Points, in no order, along strands that fork, close into loops and pass close to each other.
Points whose rows are less than 72 apart are linked; no others are. Some points are linked to none.
<317>: [-15  17 -25 -11 -27 -48  29  -5  20  15 -18  -7 -25 -32   7   0 -22  22
   7 -18  -7]
<613>: [-13   3 -26 -13  -1  33  -3 -17  35 -21  11  32  25 -21  11   5  -5 -47
  -5  28  -4]
<208>: [-18  -5  52  -2 -18   8  38 -17  -6   7 -27  -6 -28   5  -3   7  -7  30
  44   1   5]
<681>: [-12  21 -39 -21 -27 -19  23 -12  16   6 -14  10 -19 -18 -14   5  -3   1
   9 -29  -3]
<608>: [-29 -13 -34   4  -7 -10 -15 -18  18   2  28   8  -8 -47   1  25   3   3
   3  27  14]
<446>: [-28  12 -56 -28  -7  -1  12 -33  24  24 -21  -1 -38   4 -23  15 -18  -5
  19 -14  -5]
<311>: [ 12 -16   2 -14 -27  13 -21 -11   3   1 -31  32   4 -27 -12  20  -2  -3
   2   5 -34]
<550>: [  2  23  32  13  -3   0   1  50 -10  16  -6 -29  -9   8  14 -36  11   6
  10  -4  18]
<995>: [-11 -15  -1 -10  23  18 -17  37   0   2  17  13 -10  26   7   0  22  17
  21 -14  13]
<16>: [ 23  -3  -4  20  19 -14 -17   6 -18 -32  17 -11   4   9   9 -24   4  16
 -36 -21  19]
<891>: [-19  11 -19  13   8  24  12  -8   4 -28 -23  18  -3 -27  34 -10 -21 -31
  12  13 -24]
<303>: [-35  17 -27  -8   2  -6  17 -29   0 -15  -6 -34 -16 -15   3   6 -13 -29
  19   1  13]
<490>: [ 11   9   3 -10  -8  -5  26   9  32 -39 -46  16 -22  19  12 -24 -13  28
   0 -47 -12]
<209>: [-34  12 -29 -24  -8  -1  43 -38  41   9 -24 -28 -30  15 -18  25 -20  -2
   9   8  15]
<759>: [ -2 -17  16   5 -36   8   2 -23  -4   0  -4  54  10 -50   2  28  -4  12
  15  20 -23]
<340>: [ 29 -13  -9 -11  -2  24 -41 -13  13 -20  -4  21  28 -25 -11   4  -6 -24
   9  15 -20]
<195>: [-31   4 -28  -9   3  23  32  -3  49 -25  -9   6 -25  19  10  -2  12 -13
 -18  -3  14]
<156>: [ 21   5  18  24  32   3 -49  21 -21  29  19  -6  47  32 -10 -13 -21  -6
  -4  28 -19]
<250>: [-27 -25  52   5 -18  11  26  -6 -11 -16 -25  24  -1  -5   8   9   0  33
  22  -8  -7]
<451>: [  3 -12   9  -6  13 -31   7  -1  -4 -17 -39 -17  13  18  -8   3 -12  15
  -1 -20   4]
<482>: [-25 -27 -27  -6 -11 -34 -10 -22   8  -4   7  -3  -7 -25 -13  29  12  17
  -8  -3   8]
<866>: [  7   5 -14  -5  10 -37  -9   3  -6  22  14 -17  20  -5   7  11   9 -52
  18   6  28]
<30>: [-25  25 -31  -4  12  15  15 -10  17  12  31 -23 -52  -3  31  -5 -11 -15
  -5  28   1]
<459>: [ 33   4  10  12  -3  20  11  12  -1   5  43  25  27   4   1  -6   3   1
 -27  21  -4]
<579>: [ 11 -16  21  17   2  14  23 -31  -2  13  13  -6 -10   3  -6  26   0   6
  -5  41   0]
<888>: [-19  -3 -25 -22 -18 -35  -9 -25  -3 -14   1 -35  10 -25 -27  22   9 -12
  -6 -20  23]
<990>: [-43  -8 -41  -7   1  17  26 -17  27 -35 -17  33 -10   1   3   8   4  -5
   7 -13  11]
<444>: [ -4 -11 -30   4 -12   3  -5 -13  25 -12  10  32   9 -39   2  20   8 -12
 -15  19   1]
<620>: [ -9  -2 -10 -19  -4   4  -2  25 -20  -2  17  32 -19   0   5   2  16  27
  14 -36  -6]
<515>: [-25 -26  57  29  -9   7  13 -11 -28  -4  -3   1   0   1   4  -5  -4  57
  21 -15  -1]
<988>: [-34  24 -21 -25  12   9  20 -24  -2   6  18 -34 -31  10  18   5 -11 -37
  -5   7   7]
<754>: [  0 -10  15   0 -22 -14  14  -1  18 -17 -34  28 -19 -12  13 -15  -4  28
   2 -29 -13]
<538>: [ 13 -15 -12  12   7 -46  32 -15  -8   9  20 -20  -7  13  -8  16  10  32
 -23 -11  15]
<766>: [ 24   6   6  -5  -9  19   1  -1  16 -39 -47  -3 -17  24 -13 -23   6   4
   9 -41   1]
<118>: [  9  31  31  36 -10   7 -10  35 -31  -2  19 -12  25  -3   6 -32  12  -1
  -1 -13  23]
<937>: [ -8 -18  -8   0 -13 -40   6  -7  -3  -3  19  -6  -3 -20  -1  10  12  34
 -39 -11  10]
<922>: [ 16   1  23  37  26  -9 -39  23 -37   4 -14   1  44  30  -3 -14 -16   0
  -7   1   5]
<664>: [ -7   2  28   2   5  -2   1  15 -39  23 -12  -4  -3   2   7   9 -13  20
  10   1 -15]
<22>: [-13  -1  -1  -6 -16   1  40 -27  27   1  -6 -26 -31   9 -15  14   8   8
   3   8  16]
<323>: [-18   2 -39 -37  11   8   3   2  31 -15 -39   7  -6  26  -5   2   1 -36
  12 -21  -2]
<53>: [ 11  -7  10  28  38 -35 -25  17 -41  -1 -14 -32  19  27   1 -11 -12  16
   5 -12   6]
<124>: [  5   9 -26 -19 -21 -27  -8 -10  14  -8  -6 -25   5  -4 -28  -5  19 -25
  13 -30  28]
<152>: [  9 -13 -26   0  29  16   1 -10  23 -18  11  21  16  13  14   6   5 -44
  12  23   7]
<869>: [ -5 -14   0 -24  38  17 -27  18  22  17  44  -1  28  26  15  -4  -2 -12
 -17  39  10]
<814>: [ 18 -14  20  23  -7   1  26 -32   3 -14 -24 -16   4  -9 -11  18   9 -16
  12  24   6]
<846>: [ 10  22  -3 -22 -10  12  14  -8 -20  31  33  13   3  -4 -10  24  11 -36
  14  11  10]
<527>: [ 24  16   5 -10 -36  11  -8   9  -8   6   3   7   3  -5 -22  -5  22  -4
 -34 -23 -12]
<867>: [ 21 -12  15  31  17 -27  19 -15 -28  33  11 -24   1  31 -18  17   9  20
 -11  14  10]
<818>: [ 22   3  -3   8   1   1 -36   5 -34  -9  30  -6  15  10 -23 -13  14   8
 -22 -36   9]
<808>: [-21  -2  34  -5 -12  24   8 -22  -5  18 -12 -33 -40   5 -10  19  -1  21
  34  24   8]
<733>: [  7  -5 -18 -36  22   0 -19  14 -18   0 -22   2  -8  33  -8   2  -3  -8
  15 -28 -16]
<40>: [-11  23  -2   5   5  36  25   1  -1 -31   3  21   2 -10  31  -8  -1 -44
  20  12   1]
<551>: [  0  12 -19  11 -11 -14 -20  22  25   9 -38  23 -20 -45  33 -19 -16  -2
  16   6 -20]
<437>: [ 10 -16  20   3   0  -1 -17   3 -21  -1 -30   1   4   8 -15   1   1  23
   2 -13 -21]
<259>: [-22   4  32   6  -5 -21   9   2 -51  33   4 -19   0  14 -22  11 -11  45
  13 -21  -7]
<573>: [-14   1 -49   6  14   0  -7   8  17 -33 -21  39   1 -24  34  -2 -20 -19
 -11  -2 -22]
<260>: [-24 -13  23   3 -11  20  -1   0   4 -16 -16  13  12 -27   4  23  10  -9
  28  28  17]
<875>: [-20   2 -27 -16   7   9 -17  25  -4 -22  12  34   9 -25  35   2  -7  -9
 -21  -9 -18]
<325>: [ 17 -14 -18 -15  39   7 -27   7 -12   0  -5 -16 -18  27   5  -5  -7  -2
  -8  -9 -33]
<462>: [ 34  13   4   2 -12  38 -40  11   5 -24   5  -3  -7 -18   1 -34   6  -8
 -12 -10 -25]
<738>: [ 29 -32  19  23 -18   6  -2 -20 -12   2  14  44  17 -21 -10  18   6  31
  14  14 -13]
<543>: [ 17  14 -23  -4  -4 -51  25   1  -2   2   0 -23   3  -2  -2   2   1 -22
  11 -14  21]
<47>: [ 44 -12  -4   0  -5  20 -19  -5  18 -13  30  24  29 -16 -12  -8  -7   3
  -6  40 -10]
<871>: [-18  -4 -52 -39  12  -8 -28  -7  -2   0 -18  -1  -5   6 -10   8  -5 -29
  16 -20 -14]
<826>: [-10  -4 -27 -14  11  27  -5  -4  24 -11   9  -2 -19   3  -1  -2  13 -13
 -12  -3 -13]
<253>: [ 52  -7   6  10  -6  29 -30   7  17 -30   7  31  11 -16   2 -28  -3  10
 -26  10 -17]
<287>: [ 27   4   3   5 -14   9 -25  18 -25  29  14  20  12  24 -33  -6  18  17
 -16 -32 -11]
<588>: [  4   0  25   5  -8 -56   3   6 -41  24   2 -23   0  -1  -5  -6 -20  52
  17 -32  -2]
<878>: [ 12  12  19  29   7  -6 -20  21 -12 -12  14  -4  34  -8  16 -26  -2  -6
 -38  -5  14]
<35>: [ 50  10   8   5 -13  12 -35   4   9 -19 -34 -11 -14   2 -15 -29  11 -11
 -12 -26  -7]
<657>: [-10  17  14 -18  12   0   6  -2 -34  38  30  -5  25  17   8  22  -1 -39
  -6  29  15]
<279>: [ -8   5 -27 -18  20  -9   1   5  13   2  23  -3  11  17  16   1  20 -47
  11  -8  26]
<69>: [-16  -4 -15  -8  -7   9  -8  16 -12  -8  45  32  -8 -30  19   7   7  22
 -20 -11 -10]
<380>: [ 33 -17  22  26   1  21  11   5 -10   6  28  47  18   5   0   1   2  35
 -14  16 -19]
<790>: [ -2  24 -13   4   6   7  25  18   2   6  19   3 -36  -8  28 -10   2 -13
   0  12  -5]
<658>: [ -3   6 -29 -15   1   0  20  14  48  -8 -31  11 -12  20   3 -10  16 -32
 -12 -12  15]
<167>: [ -5   4  16   1   3  -7  50 -21   2  22   7 -36 -27  16   2  23   3  -2
  -8  31  24]
<111>: [ -3  22   6   1  -1 -12  14  28   6  32  14 -29 -36  -7  17 -15   6   1
   0  10   5]
<73>: [  1  14  30  19  14  24 -31  20   0  22  36  -6  58  35 -14 -29 -23  -1
 -18  40 -12]
<214>: [-12 -19  56  39   4  21  -8  18 -11  -8   0 -10   4   4   2 -10   9  45
  14   6  12]
<196>: [ -7   3  37   2   1  33   6  -2   9   6  -9 -38 -25  13  -7  -7   8  -4
  10  22   0]
<348>: [ 15  -2  22  20  28  -6  -2 -15 -34  32   0 -29  24  40 -21  17  -8 -18
  -3  26  -2]
<399>: [ 12   2  23 -10  21  24  -7  10  16  18  33   7  54  21   5 -20 -14 -16
 -10  57  -3]
<585>: [  3  19  19   5   8 -16 -13   4 -23  52   9 -19  39  32 -22   3   0 -36
 -15  14   4]
<541>: [ 20  21   5 -19 -36  -1  15  -4 -17  23  12   1   3 -12 -26   7  22 -31
  -7 -14  -2]
<688>: [  0 -26  -4  28   6 -40 -13 -12  12 -10 -18  -7 -32 -32  33 -18 -22  43
 -13  -6 -25]
<238>: [-15 -25  -2 -13  31  20 -24  32   8   2  31  23  16  15   7  10  11  14
  -6  15  11]
<17>: [  4  10  -5 -17 -23 -44  20  -5  10 -19 -32   3  -4 -22   9  -5 -28  23
  -8 -43 -17]
<428>: [-12   1  54  22   7  43 -13  22   6   2   3 -30   0   6   0 -18   3  21
 -15  20  -3]
<596>: [ -1  -8  24  18 -23   4  21  -9  24  -9 -13   3   9 -16 -13  12  30  -5
  21  14  38]
<710>: [ 20   0   6   2  15 -53 -11  18 -27  12 -29 -38   6  12  -9 -11 -15  24
   8 -22   0]

A piece is all that can be reached along the links. How many separate loops has the piece of each point below (a circle has one, a figure eight two, a Y none), and how many tips (points with one link)?
<317> -> loops 1, tips 1
<869> -> loops 1, tips 1
<444> -> loops 1, tips 1
<208> -> loops 1, tips 0
<325> -> loops 0, tips 3

A fork is a point with three links, a tip a point with one. Leave the first point through the second and follow the links. Name the first fork or tip that comes.
<124>; <543> -> <482>
<527>; <287> -> <303>
<22>; <209> -> <47>
<681>; <446> -> <260>
<875>; <69> -> <710>
<156>; <73> -> <40>
